Each row is a point on a tangle of strands that fork, close into loops and nearly touch. The rows are in no order.
Two points are linked if the straight distance between their rows is under 58.1. Some points are linked to none.
febi: [ -6   0 -24   5 -14  -4 -26  10   9   7 -21  -7  26 -16  -2   9   2 -17
  16 -23   6 -15  -5 -21  10   5  -5  -7  -7  16 -14 -13  -1   2 -17  23
  -5  -8   9  14 -13   9  16   5 -19   4  -6  11  18 -21 -15]
rusin: [  9  -6  -6  10   0  16 -15  -7  -1  16  17  14  -8   0  -9  11 -11  -9
  13  12 -13  -1  26   4   5 -12  13   5 -21  11   8  -2  12  -4  13  16
  -3  18 -36   0   3 -10   8  13  33  -1  -8  -9  -7  -7   3]
depok: [  2  14   4  13  14  18  -2   0  17  -9  13  -4   2   2 -21 -12  -9   2
  -2   7  -5 -13   7   4  -1  -1  -7   9  -1   1  -2  19  16 -30  -2 -16
   9  -7 -12 -23  -5   4   0  22   0  -8  -2 -15   4  -5  18]
sebin: [ 10  10 -15  10 -12   8 -17  18  16  -2 -17   6  29 -24  -4  17  18   0
   1 -12  11  -1  -2  -9   4  -7   8  -7 -19   9  -7 -11   8 -15  -4  27
  -8 -25   6   9   0  20  18   9 -14   3 -13   3  10 -11   2]
zet: [ 14   7  -1  21   2   2  11  13  -7   1   4  20  -9 -14   6  12  16  -2
  -5  -1 -24  16  22  -2  -5 -13  20  -4  -4   8   9  -7  22 -14  11  19
   0  -6  -4  -1  20  18  24  -1   6   2 -18   0 -10  -2   9]
Fude: [ 22 -15 -15  20  -6  10 -26  -7   6  23  -1  10  -8 -16 -11   3   2 -20
  18 -13 -21  -5  19  14  10   1   5  10  -7  13 -10  -5  10  -9  -5  14
   2   5 -13   3  -3   2  20  22   5  -7 -10   3   8 -20 -10]
nupu: [ -5   3 -26  -3 -18  -5 -27   8   6   8 -17  -4  26 -12   4  12   1 -12
   7 -12   4 -11 -12 -16  12   3   3 -10  -6  11 -11 -22  -8   6  -9  30
  -9  -5   1  18  -8   3  12  -2 -14   5  -8  10   7 -14 -11]
losud: [-11 -13   7 -18  15  -7  40  -1 -32  27  14  15 -24  12  31  -5  -8   5
  -8  16   6  13  -3  -6  -9  15   4  -6   1   3  10 -12  12  29  10   4
   2  26  -8   0  14  -9  -2 -15  17  -4 -10 -11  -6  13  -3]
sola: [  9 -18   5  15  10   0  14 -12  -8   7  14  11 -23   6  -5  -4  -8   3
   4  12 -21  11  16  16  -1  -5  12   9  -2   3   6   2  10   1   8  -2
  13  10 -22 -10   8 -21  -5   1  26  -3   8  -4  -9   2   3]
mebis: [  3 -24   5  -1  10  -5  31  -7 -17   9  15  19 -26   6  13   4  -8   8
  -7  12  -9  24   9   9  -8  -3  16   1   1   6   9  -7   5  17   6   3
  10   7 -20  -3  12 -16  -6  -6  20   0   5  -5  -4   7  -2]
gora: [ -5   4  24   3  -1 -10  -6  -2   6 -17  10 -15 -18   9  -3 -11  21   8
  -3  -6  15   0 -11   7   3   3 -21   2  25 -17  -5   9 -12  26 -12 -45
  -4  -1  20 -13 -23  -1 -18 -11 -12   0  33  10   6  18 -17]
renak: [ -3 -16   7 -25   7   8  31  -3  -8   5  18  12  -3  12  18  12  -6  14
 -13  26  25  19 -12   7  -2   5   1   0 -18  -5  13   1 -13  29  -7  -2
   5   6 -13  -4  10 -12 -30   1   5   7   7 -21   5  12  -2]
toz: [ 19  -4 -15  16 -12  -1 -23  14  11 -10  -8   6  11 -24 -20  17   9   6
   0   0 -10  18   5   7   4 -14  16  14 -16   6 -11  -5   0 -11  -4  18
   3 -33 -15   1  -2  -5  12  14   1   6   4  10   5  -6  -3]
raf: [  6   2   3  19  10 -19  -8   6  -2 -13 -23 -23 -10 -10  -8  -3   2 -20
   4 -18 -14   0   4   5  -9  -6  -2  13  31  -2 -11  10   0 -17  -6 -27
   2 -20  26 -16 -13  15  15   5 -18 -12   4  10   1  -1   2]
fimu: [  5 -12  10  -5 -16 -18  -7  -7   0 -22  -1  -5 -14   6   6   2  11   9
  -8   2  13  13 -12   1   3  -3  -7   9  12 -17  -9   1 -27  27 -12 -21
  -5 -16  12   8 -13 -12 -22 -14  -7   7  32  14   6  13 -19]
Kolu: [ 13   9  -8  12 -10   7 -11  17  13  -8 -10  10  21 -21  -5  21  18   4
  -4  -5   1   9   7   1   1 -13  16  -2 -18   5  -3  -6   8 -16   1  27
  -5 -26  -2   4   9  11  16   9  -5   7 -10   6  -2  -4   5]
zuta: [  2   0 -10   6   3  -8 -18   9  10 -27 -19 -26   0  -3 -36  -4  -4   3
   2 -13 -14   5   7  -2  -2   2 -10  13   9  -2 -10  20 -13 -17 -25 -30
  14 -29   9 -20 -21  -2  -1  23 -11  -7  18   6  17 -11 -12]
puf: [ 11 -20 -21   9  -4   3 -27 -14   0  20  -9  -5  -7 -10 -15   2  -5 -18
  21 -17 -26  -9  14  18   4   6   4  10   2   9 -13  -7  -2  -6 -11   4
   3   5  -1   3  -4  -9  13  15   8 -10  -6  14   9 -18  -8]
ziso: [  6  -7  -7   7   9  -8   3  -6 -14  18   2  10 -12   3  12  -4   1  -6
   7  -7 -26   2  14   4   0  -5  15   0   7   3   1 -13   4  -2  11  11
   0  15  -6   4  13  -9  13  -7   8  -2  -7  10  -9  -2   3]
nopuz: [ 15   8  -6  25 -10  26 -22  11  27  -6   8  15  14 -22 -28   8  11  -3
   0   3   7  -1  10  -5   6  -3  -6   3 -28  11  -4   7  26 -27  -4  15
   0 -16 -19   0 -11  24  13  33  -2  -2 -15 -17  15 -18   2]
vup: [ 11 -13   8   3   9  -3  17 -13  -3  -1   8   1 -24  11  -2 -16   2  14
   0   3  -4  10   3  20   5  -3  -5   6  14  -9   0   6  -4  15  -1 -22
  11   6  -3 -16  -4 -18 -18  -7   8  -6  26   6  -2   7  -3]
suve: [  8   5   2  15  -2  10  16  20  -1  -7   8  22   0 -18   4  26  15   4
 -11   0 -12  25  21  -2  -9 -15  22  -8 -13   9  14  -4  22 -14  14  25
  -2 -14  -8  -1  26  19  16   2  10   9 -19  -8 -10   2   6]
geg: [ -6  17   4  -4   1  -3   5   9   5  -5  -2   0  16   0   5   1   5   1
  -5  -8   7  -5  -8  -4  -2  -8   3  -9   4  -5   0  -5   6 -15   9  13
  -5  -7  10   4   5   8   5  -8 -17   5  -8   3  -5   6  11]
Kimis: [ 19 -15 -18   6 -16 -15 -27   5   3 -13 -20  -2   9 -17 -13  14   2   5
   2  -4 -13  18   2   5   5  -6  17  18  -5   7 -19  -6 -21   0  -6  15
  -1 -32  -7  10  -7 -14   8   4   4   1  13  23   6  -7  -8]
Tel: [ -5  24   0   8  -1  16  -3   3  13  -1  -3   6  30 -10  -1  -5  10  -3
  -2  -8  15 -21   3 -10  -4  -2  -8  -8  -2   9   6   5  25 -35   2   2
  -9  -5   8   3   0  35  20  11 -18  -1 -28  -6  10 -10  24]
kiza: [-12  12   5 -20   6  12 -13 -12   7  13   0 -24   5  19 -10 -16 -25   0
  13   7   3 -39   1  -7   0   9 -12  -5 -10   5  -5  24 -10  -1   4 -13
   1  26 -11  -6  -7 -17  -9   7  14  -6  -2  -6   2  -5  14]
sitor: [ 16 -17 -15  -3 -21 -21 -22  -3   0 -23 -21  -3   7  -9  -6  14  -1  13
  -2   5  -9  22  -7   0   5  -7  12  20  -1   2 -17  -8 -34   7  -8   6
   0 -31  -4  16  -8 -17   0  -5   2   4  17  20   3  -4 -13]
nibop: [ 13 -13 -20   7 -10  -3 -14  -2  -4  11  -5  11   3 -14   0  14   5  -5
   6  -6 -20  12  15   8   5  -8  22   6  -5  11  -7 -17  -6  -3   3  27
  -6  -7 -16  11   4 -11  14   3   6   3  -1  15  -1  -6  -4]
Tafil: [ -7   2  22   1   3  -7   9  -2 -12  -8  14  -1 -23  10   9 -15  21   7
  -5  -3  16  11 -11  11  10   8 -19  -2  21 -19   4   4  -2  38  -8 -39
  -2  16  15 -12 -14   0 -18 -18  -4  -4  21  10  -1  21 -13]
sav: [ -7 -13  -1 -21   2   5  15 -16  -7   8   8   4  -6  23  13   0 -16  13
  -6  23  15   1  -8   0   3   6  -4   0 -16  -8   7   1 -22  25   0   0
   5  17 -16   5   2 -24 -26  -1  10   6   9 -12  -5   8  -2]
piran: [  2   6   3  14  15 -12  -1   0   1  -3 -10 -17 -14  -2  -9 -14  -3 -14
   5 -13 -17  -8   2   8  -1  -2  -4   7  27  -1  -6  10   4 -17  -5 -22
   7  -6  16 -18  -7  10  13   2 -16 -13   3   7  -3  -2   5]
Fepu: [-14   4  14 -19  15  -3  43   6 -29  17  14  15 -13   8  32 -10  -3   4
  -9  14  15   8 -11 -11 -12  17  -4 -14   2  -3  16  -7  19  22  10   7
   1  23  -1  -4  19   6  -1 -17   9   0 -12 -16  -3  17   2]
kogu: [  0 -19  -8 -10  -2   8 -18 -27 -10  27   5  -2  -8  18   6   0 -20  -2
  17   4 -15 -12  14   9  -3   2  10   0 -12   9   1  -2  -8   9  15  13
  -2  33 -23   6   6 -30  -6   6  34  -5  -6   4 -11  -7   9]
rif: [  2   5   5   7  -1 -26 -16  12   1 -15 -21 -21  -5  -8  -3   0   3 -19
   2 -16  -2  -1  -6  -5  -7  -8  -1   7  25  -2 -13   3  -7  -5  -1 -21
  -3 -20  28   0 -16   3   3  -6 -20  -3  12  14   2   5  -8]
sas: [-11  13  10 -13  15   8   1 -13  10   3   3 -25  -5  26 -12 -25 -19  -3
   9   4   2 -35   0   4  -1  13 -20   1  10  -1   1  26  -3  -9   1 -29
   7  22  -1 -19 -12  -5  -8   7   5 -12   6 -11   2  -1  10]
reme: [  3  12   7   4  16  -4  10  -7 -11  14   4   4 -13   9  12 -23  -4  -6
   5   1 -16 -16   2  -2  -2   5  -4  -6  15  -1  10   3  18 -12  12   1
   2  21   0  -7  13   7  21  -8   5  -6 -10  -1 -12   1  15]
serus: [  1   2  -4 -14  -8   9  16  18  11 -15 -11  11  36 -16   0  36  11  15
 -16   9   8  24 -10  -8  -6 -14  19  -8 -25  -3  10  -7  -7  -4   1  33
 -10 -26   7   4  29  14  -9   3   2  24 -11 -19  -8   3   4]
gidiv: [  2  -1  -6  14   8 -11 -16   7   4 -19 -22 -27  -6  -7 -28  -2  -3 -11
   6 -16 -14   3  10  -1  -5  -1  -8  13  23  -4 -12  20 -10 -17 -21 -30
   9 -27  19 -21 -21   4   5  23 -16 -11  13   7  13  -8  -8]
liv: [ 26  -8  -5  26  -2  16 -18  -8   1  29   3  17 -22 -17 -10   3   6 -27
  16  -8 -28  -2  28  14  13  -4   4   9  -2  13  -6  -7  22 -13  -1   7
   2  13 -14   0   0  16  30  18  15 -16 -20  -6   0 -21  -7]
rizog: [ -2  14  13  -5  16   9  12  -6  12  -4   9 -12  -8  21  -8 -25  -4  11
  -2   4   7 -17  -3   8   2   5 -16  -2  11  -5   2  17   2  -6   2 -27
   7  10   0 -22  -9  -7 -12   1  -4  -5  15 -10   1   4   6]
roba: [  2  22  18   9  19   2  23  -4  -5   2   8   7  -8   7  10 -29   0   2
   0   9  -6 -15  -3  -5  -4   8 -10 -10  17  -1  11  13  25 -18  11  -8
   2  16   5 -16  14  18  19  -6   4  -6 -10  -9  -7   6  23]
vive: [  4 -33 -13   1  -4   1  -9 -27 -11  23  11  11 -13   5   2  11 -17   1
  11   6 -25  12  22  12  -4  -3  19   4 -12  16   8 -14  -6   9  15  18
   1  19 -30  11   6 -27  -3   6  37  -5  -5   3 -12  -4  -3]
mupa: [ 15   2 -10  29 -17  15 -29  14  25 -10  -7  14  18 -29 -35  13  10   3
   2  -3   8   3   0  -7   9  -3  -2   3 -33  17 -11   5  21 -16 -13  21
   3 -35 -13  -1 -12  23  15  35  -8   3  -7 -14  24 -24 -13]
rupe: [ -7   0  -7 -20   0   8 -18 -14   5  15  -3 -19   5  21  -4 -11 -24   1
  13   6   0 -31  -3  -5   1  11  -6  -2 -10   5  -5  12 -15   5   2  -4
  -1  27 -10   4  -5 -27 -10   2  12  -5  -1  -1  -2  -8   6]
Lunip: [ 14  -8  11  18  18   2  26  -6  -5  -4  15   7 -27   7  -3 -14   1  11
   1   9 -13  14   8  17   2  -2   2   8   8  -3   4  10  11   4   3 -19
  16   3 -11 -23   6 -12 -10  -3  16  -5  15  -4  -5   5   4]
Bef: [ -6  16  24  -2   6  -4   4   4  21 -24   6 -19 -10  12 -12 -17  17  11
  -7  -5  21  -4 -14   4   1   3 -23  -2  19 -13  -1  16  -5   8 -11 -41
  -2  -8  20 -18 -21   7 -17  -6 -19  -2  27  -4   6  13  -9]
Ronez: [-16  -8  -2  -7 -17 -18 -13 -10 -14   9  -4 -14 -10   5  18  -7 -10 -18
  -3 -11  -6  -3 -17  -3  -1   4   1   1  14  -9  -8 -22 -18  15  10   1
   1  16  16  34  -9 -13  -9 -23 -11   3   8  18 -14   9 -13]
meb: [ 10   1 -17  15 -15  11 -25  14  21  -5 -18   5  25 -25 -18  11  13   1
   5  -9   9  -1  -1 -10  10  -1   0  -3 -24  17 -12  -5  13 -12 -15  24
  -2 -32  -5   5  -9  16  20  20 -16   5  -6  -2  25 -21 -10]
tatu: [-15 -11 -25  -9 -13 -14 -31  -7  -2  10  -9 -19   5   0  -4  -3 -20 -19
  16 -19 -12 -20  -7  -2   2  15  -4  -5   8   9 -14 -13 -18   7  -7  -3
   1  18  14  23 -14 -12  -2  -6  -6  -4  -4  20   1 -12 -12]
Rudem: [ -5 -11  15 -27   7  15  35  11  -6  -4  25  14   3   2  17  13   7  20
 -20  21  37  22 -14  15  -2  12  -5  -2 -16 -11  19   1  -4  39 -22 -15
   5   6  -2 -17  15   5 -32  -3   4   1  -2 -25   7  18  -3]
tuf: [-13  29   7 -11   2  33   2   4  17  -9   6   8  44  -2  -5   2  -2  13
  -9  18  27 -18  -4 -16  -5   2  -3 -12 -16  -3  12  10  12 -30  10  13
 -18  -4  -2   2  17  19  -1   5   3   8 -20 -20   0  -9  25]
bubi: [ -1  22  17  12  17   8  18  -5   3  -7   8   1   0   3  -1 -27  -1   2
  -4   8  -1 -19  -2  -2  -5   8 -14  -3  17   2  11  19  26 -30   7 -17
   3   5   7 -18   8  24  21   3  -3  -8 -12 -13  -4   2  31]
Zutos: [-10   8   0  11  16  -1   0  -8   2  -1  -9 -19  -4   3 -16 -15  -8 -22
  10 -13 -14 -18   2   1  -1   6 -18   2  26   1   0  15   8 -23  -9 -26
   6   2  16 -20 -11  19  16  14 -18 -14 -11   2   3  -7  10]
fek: [-10   5 -18  -4  -5 -11 -21  10   8  -6 -15 -21  17  -5 -15   0 -12 -13
  12 -17  -3 -14  -4 -13   3   4 -10  -2   7   5 -11   1 -10  -6 -16  -8
   4  -8  13   6 -18  -1   4   3 -22  -1   1  13   9 -11  -7]
Gizov: [-15  16  21 -13  -7  -1  18  15   6 -19  -7   0  24  -2   4  11  15  13
 -14   3  30   8 -27  -8  -5  -5  -8  -8  -4 -19   8   0  -6   2   5   4
  -8 -15  34   6  11  17 -20 -16 -23  13   5 -11  -9  17   1]
lupi: [-10  21  -3  -2   1  11  -9   0   7  10  -4  -3  27  -4   7  -7   0 -14
   7 -12  13 -31   0 -13   0   2 -12 -12   4   6   5   1  14 -22   1  11
 -10   7   5  10  -7  23  20   2 -15  -2 -24  -1   9  -7  14]
Voriz: [-19  16  10 -11  -4 -11   1   3  -3   0   0 -10   0  10  12  -7  -2  -5
  -8   0  12  -9 -23  -6   2   2  -8  -6   9 -11   3  -6  -7   6   8  -4
  -1   7  18  16  -7  -2 -11 -21 -20   8   5   4 -11  14  -3]
bili: [ -1 -17   4  -6  16 -11  36  -7 -28  24  14  19 -31  11  24 -13  -8   6
  -3  10  -9  16   5  -4 -12  10   9  -5   6   7  10 -12  10  24  10   5
   5  25  -9  -3  16 -13   1 -13  20  -7  -3  -7  -8   7   0]
ruze: [ 10  -8   3  -2  -2  -7   2  -8   7 -14   0  -8 -18  11 -14 -12   4  15
  -3  -1  -1   5   2  15   6  -2  -5  13   9 -11  -6   9 -18   5  -9 -22
   9 -12  -3 -13 -10 -19 -19  -1   0   0  31   7   6   4  -8]
Fus: [  5   6  -1   0  -4 -10   1  11   4 -14 -10  -5   5  -4  -2   5   8   5
  -6  -2   1   7  -3   0  -1 -11   9   3  -2  -7  -6  -2  -7  -7   1   4
   0 -20   8   1   4  -5  -3  -6 -14   3  10  10  -1   6   3]
zev: [  1  -4  -4  -3  -5   7  27  20   1  -6   0  18   8 -21   8  44  14   5
 -17   2  -5  31  14  -6 -13 -16  32  -7 -19   9  12  -7  11  -4  10  33
  -8 -23  -2   1  30  19   8   2  14  17 -20 -12 -13   5  -2]
fafe: [ -2  -3  -9  -4  -3  -3 -22   7  16 -27 -15 -23   0   5 -38  -5  -9  21
  -2  -4 -12   2   0  -3   7   5 -10  18  -4   5 -10  19 -19 -10 -27 -29
  20 -28  -6 -14 -20 -11  -8  18  -2  -5  20   2  21 -18 -15]
nid: [  1 -27 -18  -6 -15 -15 -15 -20  -9  12  -6  -3  -6   4   5   0 -13  -3
   6 -12 -20   2   1   8   2   2  10   2   6   1 -11 -21 -25  10   4  13
  -4   9   0  24  -4 -22  -4  -9   6  -6   5  24  -8   0  -6]
Ziro: [ -2   1  -4  -5   9  -6   3  -6 -12  19   3   7  -7  12  16 -11  -7 -10
   5  -3 -17 -12   6   1   1  -1   5  -4  11   1   4  -6   6  -3  13  14
  -4  23  -6   4   7  -8   9 -10   8  -3  -8   4 -11   0   6]
Koge: [ -7  28   6  -2  -1  27   8   4   9  -4   6  13  35  -6   4  -2  12   7
  -7   3  20 -19  -1 -12  -9  -3  -2 -12  -5   3  13   6  26 -36  14  12
 -13  -3   6   7  15  33  15   5  -3   3 -26 -10  -1  -6  28]
Sipeb: [ 18 -17  -1  -7 -20 -22 -13  -9   1 -29 -10  -3  -7   2   0  10   3  16
  -9   8   4  21 -10   0   4  -6   0  18   5 -12 -17   1 -39  18 -11 -11
  -1 -28   7  12 -12 -17 -14 -11  -1   3  29  15   7   3 -19]
gobem: [ -2   6  17  -7  15   4  29   0  -7  -1  13   7  -7  16  10 -12  -3  11
  -3  11  13   1  -4   6  -1   1  -8  -4   3  -8  10   8  11   8   8  -4
   4  11  -8 -12   7  -8 -13  -7   4   0   6  -9  -4  12   7]
furuv: [  4  -3 -23  -3 -15  -9 -18   4  -1   8 -13   5  16 -10  12  17   6  -7
  -2  -9  -4   9  -2  -5   6  -6  17  -4  -4   4  -9 -24 -14   2   0  36
  -9  -8  -6  19   1  -5  10  -3  -4   8  -8  15  -3  -4  -5]
tomam: [ -1  -1  12  -2  10  -6  33   2 -17  -3   9  10 -14   6  17  -7   8   8
  -8   4  11  17  -7   8   0   4  -2  -2   6  -8   6   0   8  19   4  -5
   3   9   4 -10   8  -2 -11 -13  -4   0   9   0  -3  15   0]
kem: [ 10   4 -10  16  -9  19 -10   3  15  14 -16   6  22 -17  -4  -2  11 -20
  12 -17  14 -18   8 -13   6   2 -14 -11  -9  18  -7  -3  18 -14  -7  23
  -6  -6   0  11 -11  26  24  21 -16   0 -18  -7  25 -24  -6]
lilop: [-10  -2  24  -2 -22 -14 -15   0  -5 -17   3  -7  -9   3  21   7  17  -4
 -14   7  19  13 -23  -5  -2   2 -10   3  12 -21  -6  -8 -21  37  -4 -24
  -8  -9  26  18 -12  -4 -22 -19 -16  14  27  10  -2  20 -22]
lufa: [-12  20  12   8  20  13   7 -10   9  -5   5 -15   3  13 -15 -26 -11  -7
   3   1   0 -27   0   0  -3  11 -22   3  21   3   4  27  13 -30  -3 -30
   4   4  10 -23  -9  22  12  16  -9 -13  -5 -14   3  -4  22]
velo: [-19  28   1 -14   2  13  -3   1   5   9   0  -3  32   4  10  -7  -5  -5
  -3   1  19 -27 -10 -17  -2   2  -9 -16  -3  -1   8  -1   9 -17  10  18
 -13  10   2  13   1  14  10  -7  -6   3 -23  -6   0  -1  15]
Bib: [ -7 -10  15  -5  -2  -5   8  -3 -10 -16  18   7 -12   6  16   4  20  12
 -10   8  30  21 -11  11   8   5 -13   0   6 -24   6   2 -14  46 -19 -30
  -6   2   5  -8  -6  -1 -28 -13  -8   2  18   7   5  24 -15]
Kitek: [-19 -11   0 -12  -7 -14   9 -14 -22  19   4  -1 -15  15  26  -7 -10  -5
  -4   2   0   1 -13  -3   0   7  -1  -2   7 -12  -1 -22 -14  21  13   3
   1  24   7  23  -4 -13 -16 -20  -3   5   6   5 -15  17 -11]
sov: [ -7 -10  -4 -19  -2   4 -11 -22  -8  22  -1 -10  -6  24   5  -8 -23   0
  11   6  -4 -22   3   4  -4   9   3  -4 -11   2  -1   5 -11  13  15   3
  -3  33 -15   8   1 -29 -14  -1  24  -4  -3   2  -8  -1   8]
Gisav: [-15  -5 -19  -9  -3  -8 -26  -3   0   8 -10 -26   7   3 -13  -3 -22 -19
  23 -20 -10 -26  -2  -6   1  16 -14  -4   8   8 -13   0 -13   4 -13 -10
   5  16  14  10 -16  -9  -3   1 -10  -4  -4  14   7 -14 -12]
zik: [ 26   8  -1  34   2   6   0  11  -5   6   2  22 -19 -22   2   9  20  -9
  -1  -4 -32  14  25  -1   2 -11  14   0  -4  10   5  -6  23 -22   9  13
   1  -1  -4   1  15  27  36   5   4  -2 -23  -1  -9  -7   7]
gite: [ -6  -8   8  -3   5 -14  20  -6 -21   5   6   5 -21  10  19 -15   1   1
  -5  -2   3   8  -8   6   0   4  -4   0  15 -10   4  -5  -1  22   7  -8
   1  18   8   6   0  -8 -13 -20  -3  -2  12   8  -9  15  -7]
bov: [ -8 -15   4 -21   3   2  11 -20 -17  22   6  -2 -10  26  18  -5 -20   6
   0  17   8  -8   0   2  -3   4  -1  -1 -11  -2   4   4 -14  21  12   2
   2  31 -17   7   2 -27 -21  -4  19   0   4  -6 -10   7   3]
vetip: [  1  -5   1 -10  -5  10  29  25  10 -15  -3  14  24 -21  -1  42  11  11
 -19   6   5  31   0  -4 -12 -16  25  -4 -22   1  12   1   1  -7   6  29
  -6 -27   7  -1  32  19  -7   3   6  21 -10 -20 -10   6   2]
Tete: [ -7   7  -3   2  -5 -21 -21  14   7 -20 -21 -28  10  -8 -15   3  -7 -11
   4 -16   0  -5  -5 -15  -3  -4  -7   2  14   2 -12   6 -12  -4 -14 -21
   2 -18  24   3 -22   2   1  -2 -25   1  10  13   8  -3 -11]
viv: [ 30   0  -1  33  -1  12 -11   0  -3  21  -1  20 -22 -21  -5   4  15 -23
   8  -7 -28   4  24   5  10  -5   2   6   1  12  -4  -6  22 -20   2   7
   5   8  -7   0   6  27  39  12   6 -12 -23  -3  -4 -21   1]
natem: [ -9 -14   8 -15   3   5  20   1 -10  -9  27  12  -5   5  19  11  14  20
 -15  17  34  25 -12  15   6  12  -8  -1  -9 -20  12   1 -17  48 -29 -28
   0   4  -4 -13  -1  -1 -33  -6   0   0   5  -7   6  21  -8]
vanuz: [-15  10   6 -13   8  -2  34  10 -15   5   0  15   3   1  25   3   9   4
 -11  -1   5   6  -4 -14 -11   0  10 -18   2  -3  15 -13  20  -5  18  26
  -7   5   8   6  26  19   8 -16   3  10 -22  -9  -9  12   7]
mif: [ -7 -14 -16  -6 -15 -20 -21 -10  -7  10  -9 -11  -3  -1   5  -1  -9 -15
   6 -16 -14  -8  -9  -1  -1   3   6  -1   8  -1 -12 -19 -19   8   3   6
  -5  11  10  27  -8 -14  -3 -15  -7  -2   3  22  -7   0 -10]
vufon: [  8 -22 -15   2  -3 -10 -10 -14 -11  16  -5   6 -11   0   6   2  -1  -4
   6 -10 -27   8  12  13   0  -5  18   5   7   5  -9 -17 -10   2   5  14
  -3   7  -7  12   5 -15   7  -6  10  -6   2  20 -10  -2  -3]
Fozem: [-19  32   3 -21   1  28  -3   1  12  -3   0   0  46   4  -1  -2  -6   8
  -7  16  30 -23 -15 -19  -2   4  -8 -15 -15  -6  10   7   5 -21   7  18
 -20   2   1  11   9  13   1  -2  -1   7 -21 -16   4  -5  21]
zule: [  6   1   0   5   7  16  -7  -5   7   7  12   5  -4   5 -10  -5 -13  -4
   7   9  -9 -12  13   5   3  -6   5   5 -14   3   2   9   9 -13   8   3
   3  11 -24  -9   4 -12   1  13  18  -1  -3  -8  -3  -7  13]
tuver: [  8   8   8  -6  -5 -11   5  11  12 -28 -10  -5   4  -1  -6   7  10  15
 -10   3  14  13 -11   2   1 -10   0   5  -3 -12  -4   5 -16   4  -2  -6
   0 -24  10  -5   3  -4 -13  -6 -13   6  20   2   1   6  -2]
mava: [  9 -19   7  18  11   8   3 -17  -9  11  23   7 -27   9 -14   2 -20   3
  15  21 -19   2  25  13  -4  -8  11  11 -14   4  11   8  11   0  16  -8
  11  22 -34 -14   4 -23 -11   8  46  -6   4 -16 -11   0   9]
gete: [ -2  -5  22 -19  14  18  50  17  -5  -2  31  17  -4  -1  12  12   0  16
 -17  23  27  23  -8  10 -10   7   3  -3 -12  -1  19   7  18  26  -9 -10
   9   7 -11 -21  20   3 -22  -4  18  -4  -1 -25   4  11   4]
mefod: [-11  11   8  -4   0 -15   9   8 -11   0  -3  -2  -2   4  19  -5   4  -5
  -8  -7   5  -2 -14  -5  -4  -2   3  -9  12  -8   3 -11   5   0  14   9
  -4   4  15   9   6   5   1 -22 -14   6  -4   7 -10  12   1]
nogo: [ -3  17  18   0  14   4  15   1  18 -18   7 -15  -8  15 -11 -24   6  12
  -5  -4  13  -9  -8   9   3   3 -20  -1  18  -8   2  19   1  -5  -3 -33
   6  -4  12 -22 -12   4 -12   0 -15  -6  19  -5   3   8   4]
Fota: [  7  -7  -4  -8 -10 -11 -16   1  16 -27 -10 -15  -7   5 -24  -2  -2  24
  -5   2  -4   5  -5   2   8   0  -6  18   0  -2 -14  12 -27  -2 -19 -25
  14 -26  -3  -6 -16 -17 -13   2  -2   3  31   7  14  -8 -14]
gub: [-11  -3 -21  11  -6  -8 -23   6   3   0 -22 -17  20 -12 -15   1  -7 -22
  23 -25  -1 -16   0 -20   3  10 -18  -5   5  12 -14  -1   0  -3 -20   1
  -1  -4  18   6 -22  10  10  12 -24   0  -7  14  20 -20 -14]
kariv: [  1   8  -9 -12 -11  -3   5  17   6 -15 -17   4  29 -12   4  28   9   9
 -11   0   7  18 -13  -7   0 -10  16  -6 -18  -8   1 -15 -15  -3   2  30
 -10 -26  10  10  16   5  -7  -4  -4  18  -7  -6  -5   2   2]
dig: [-15  10  23  -6 -10 -10  -1   4  -4 -10   3 -10  -8   6  13  -5  12  -6
 -10   1  20   1 -26  -3   1   4 -13  -3  13 -17   0  -5 -11  24   0 -20
  -2   2  24  14 -12  -1 -18 -22 -23  12  19   6  -4  19 -16]
kos: [  6   9   3   5  10  11   0   3  12  -4   9   1   3   3 -11  -8  -4   3
  -1   6  -6 -10   8   7   1  -6   2   4  -7   0   1   9  10 -22   2  -1
   6  -3 -13 -11   2  -4   2  10   2  -2  -2  -5  -1  -4  11]
fub: [  5 -20 -14   1  -8   9 -17 -16  -6  24  18  15  -5   1  -2  21 -17  -6
  14  17 -13  12  29   0   4 -10  22   2 -26  17  12 -11  -2  11  14  26
  -8  18 -46   9   4 -18   4  14  43   0  -7  -9  -7  -4  -5]
fof: [-13  12  14 -14  15  -1  36   6 -21   9   8  13  -4   8  26  -8  -2   3
  -8   8   9   2  -7 -13  -9   7  -1 -17   2  -4  17  -6  19   3  17  14
  -3  15   1  -1  21  10   4 -15   7   8 -16 -13  -9  13  10]

A tip is a point with one link. Name the tips that can be reached along the links from each point below, in the order of the rows.
Rudem | depok, gete
gite | gobem, vanuz, mava
mupa | nopuz, tuver
serus | puf, kariv

A piece is two or more points that can be reached from each other along the links. Count, over all rows, the pieces, the separate loops (a circle has one, a figure eight two, a Y none), the forks (points with three links) and the tips (points with one).
pieces | 5
loops | 4
forks | 7
tips | 9

A fork is a point with three links, a tip a point with one. Leave the first point through the second and follow the links. Name the first fork or tip that comes.
depok; kos | sov
gobem; tomam | mif
Kimis; toz | nopuz
Ziro; reme | raf
sitor; Sipeb | tuver
Bef; gora | Rudem
fafe; Fota | sola
vetip; zev | puf
viv; zik | kariv

Name the points in between on the shortest way along the links from the first point to the second, in order.
mava; zuta | sola, Lunip, vup, ruze, Fota, fafe
reme; Kitek | Ziro, ziso, vufon, nid, mif, Ronez
tomam; tatu | gite, Kitek, Ronez, mif
gidiv; bubi | raf, piran, Zutos, lufa
geg; Kolu | mefod, Voriz, dig, lilop, fimu, Sipeb, sitor, Kimis, toz
